Each scene shows the same named points in several views. A view is turned or mirrored, and shifted as a whole, has a little noise and may leave points out.
In the rows, zero is written as 100.

Scene 1
View 1
Z_846: [119 110 100 128 126 110  56  93  57  99  91]
Z_438: [108 131 124 123 145 102  67  75  40  88  74]
Z_426: [140  81  59 152  93 113  49 107  70 126  88]
Z_447: [108 122  92 139 118  91  80  75  65 113  77]
Z_97: [108 104  93 117 123 108  71  89  80  99 109]
Z_742: [106 109  62 150  89  83 102  70  97 136  77]
Z_755: [117  99  82 138 102 107  81  81  82 112  92]
Z_45: [108 106  74 131 116  90  73  91  81 119  98]
Z_467: [107 111  81 118 151  80  48 111  63 115 115]
Z_911: [105 111 114 104 132 120  74  81  70  82 110]
Z_109: [121  94  70 137 102 107  72  90  82 115  98]
Z_468: [109 100  71 138  99  97  89  79  93 121  93]
View 2
Z_109: [ 97  77 110 122 123 103  71 116 116 153 141]
Z_742: [ 78  64 139 101 114 103 102 101 119 155 159]
Z_846: [100  96  86 117 124 116  63 128 135 132 114]
Z_438: [ 87 110  81  99 122 129  83 125 154 100 100]
Z_45: [102  75 107 106 113 102  81 117 131 153 128]
Z_467: [127  82  85 100 102 104  67 133 149 163  97]
Z_447: [ 85  86 112  97 115 116  90 115 139 129 127]
Z_97: [ 97  88  84 114 124 104  82 120 134 127 113]
Z_468: [ 90  68 118 112 122  97  88 109 118 153 145]
Z_426: [109  81 120 130 118 121  37 126 106 164 152]
View 3
Z_97: [ 65  94  77 123 129 110 122  97 123 113  99]
Z_911: [ 61 100  58 144 135 109 128  94 130 126  93]
Z_438: [ 42  87  59 146 124 108 116  70 177 113  85]
Z_45: [ 64  89 101 106 125 100 113  95 128  93  99]
Z_468: [ 65  86  99 107 107  85 106 115 116  90 102]
Z_447: [ 48  84  79 125 116 103 110  85 157  98  94]
Z_467: [ 66  90 100  99 167 140 129  60 137 111 100]
Z_742: [ 57  80 113 101  91  66  97 122 123  74 100]
Z_755: [ 62  84  84 110 104  99 109 108 124  98 107]
Z_109: [ 67  81  89  96 108 107 111 109 117  98 110]
View 4
Z_467: [115  91  93 101 144 103 150 117  62 105  69]
Z_97: [ 91  81 104 110 123 121 122 128  84 117  77]
Z_447: [ 86  66  92  94 137 109 123 101 116 121  67]
Z_426: [ 89 105  87  52 143 151 109 134  94 113  48]
Z_468: [ 95  67  93  79 112 134 125 127 114 133  68]
Z_45: [101  77  91  85 128 122 133 120  95 123  66]
Z_438: [ 70  75 104 131 156  86 113  90 101  97  76]
Z_911: [ 79  78 114 134 122 110 114 125  81 108  86]
Z_742: [ 98  53  82  64 113 136 129 115 136 145  63]
Z_109: [ 92  72  93  81 116 140 120 131 110 133  69]
Z_755: [ 88  77  96  87 124 131 116 125 106 124  68]
Z_846: [ 78  97  99  97 147 122 106 118  88 101  64]

In a view up to two points have been moved. Name them for each view, in the order of its rows, or write -.
view 1 => -
view 2 => Z_97
view 3 => Z_447, Z_467
view 4 => Z_109, Z_846

Scene 2
View 1
Z_916: [111 136 101 124  61  81  86 138  91  94 123]
Z_230: [123 142 108 106  89  84  95 101 100  98  85]
Z_239: [119 116  82 101  66  97  80 115  83 125 101]
Z_550: [122 127  92 115  63  95  87 136  87 141 117]
Z_481: [108  89  75  85  34  75  85 105  60 134  83]
Z_910: [110 112  86  96  52  81  82 114  75 106  96]
Z_267: [125 162 123 110 100  81  99 104 116  79  85]
Z_883: [109 121  98  98  52  67  90 109  80  95  91]
Z_854: [120 137  93 125  81 107  80 133 100 109 128]
Z_56: [110 160 132 132  54  46 104 150 110  84 119]
Z_22: [131 180 138 120 112  83 104 113 134  84  94]
Z_237: [120 153 112 119  85  80  91 121 104  74 110]
Z_139: [114 142 118 110  63  63  96 123  95  94  99]
View 2
Z_230: [ 67 129 133  91  82  96  83 100  89 101  82]
Z_854: [ 55  98 154  77 101 116  98  90  78 104 116]
Z_481: [ 76  99  71 125 125  70  97 128  64 111  55]
Z_910: [ 75 102 107 120 111  83  95 120  63 107  77]
Z_239: [ 62 100 104 100 119  92  97 108  74 110  80]
Z_550: [ 63  80 103  88 114 110  95 111  89 117  92]
Z_237: [ 74 116 158 104  76 110  83 103  77 105 105]
Z_883: [ 82 111 115 127  95  84  86 126  67 106  73]
Z_56: [ 86 101 148 110  60 126  72 123  92 117 108]
Z_267: [ 71 136 156  92  63 101  73  97  87  98  91]
Z_22: [ 66 140 170  78  46 117  68  93 104 105 101]
View 3
Z_854: [ 67  89 127  61  98 119  90 118  95  92  99]
Z_267: [112 122 118  92  81 134 108 128 110 113 128]
Z_56: [ 68 143 102  71  79 101 105 109 115 105 130]
Z_22: [114 136 133  94  60 131 117 118 126  98 127]
Z_883: [ 79 104  85  75 121 119  92 133  81 145 121]
Z_237: [ 92 136 121  73  71 119 102 125 112  99 131]
Z_139: [ 78 120  92  74 102 111 101 122  99 127 124]
Z_230: [104 105 112  92  95 133 105 124  99 122 116]
Z_481: [ 63  67  69  77 150 120  88 121  71 161  96]
Z_916: [ 61 107 108  54 100 112  85 126  90 102 118]
View 4
Z_854: [118  88 130 106 134  83  81  99  95  51 102]
Z_22: [154 140 122 119  97 110  82  90  85  53 158]
Z_267: [151 133 122  99  96 118  81  81  79  80 166]
Z_139: [113 109 139  83 104  85  82  72  77  82 129]
Z_56: [112 132 147 101  90  75  86  75  72  56 128]
Z_883: [105  88 134  67 116  95  79  72  79 108 124]
Z_239: [103  78 114  83 145  91  75  87  89  89 104]
Z_481: [ 82  65 114  54 147  87  70  67  80 128  96]
Z_910: [101  76 130  72 129  90  77  79  84 102 112]
Z_550: [ 92  96 111  97 142  76  71  87  85  69  90]
Z_230: [131 105 118  94 119 107  77  89  85  84 140]
Z_237: [133 104 145  96 103  96  88  91  90  64 133]
Z_916: [107  91 151  93 112  75  85  88  89  62 106]

In a view up to two points have been moved. Name them for each view, in the order of its rows, or write -.
view 1 => Z_56
view 2 => Z_854
view 3 => Z_237
view 4 => Z_267
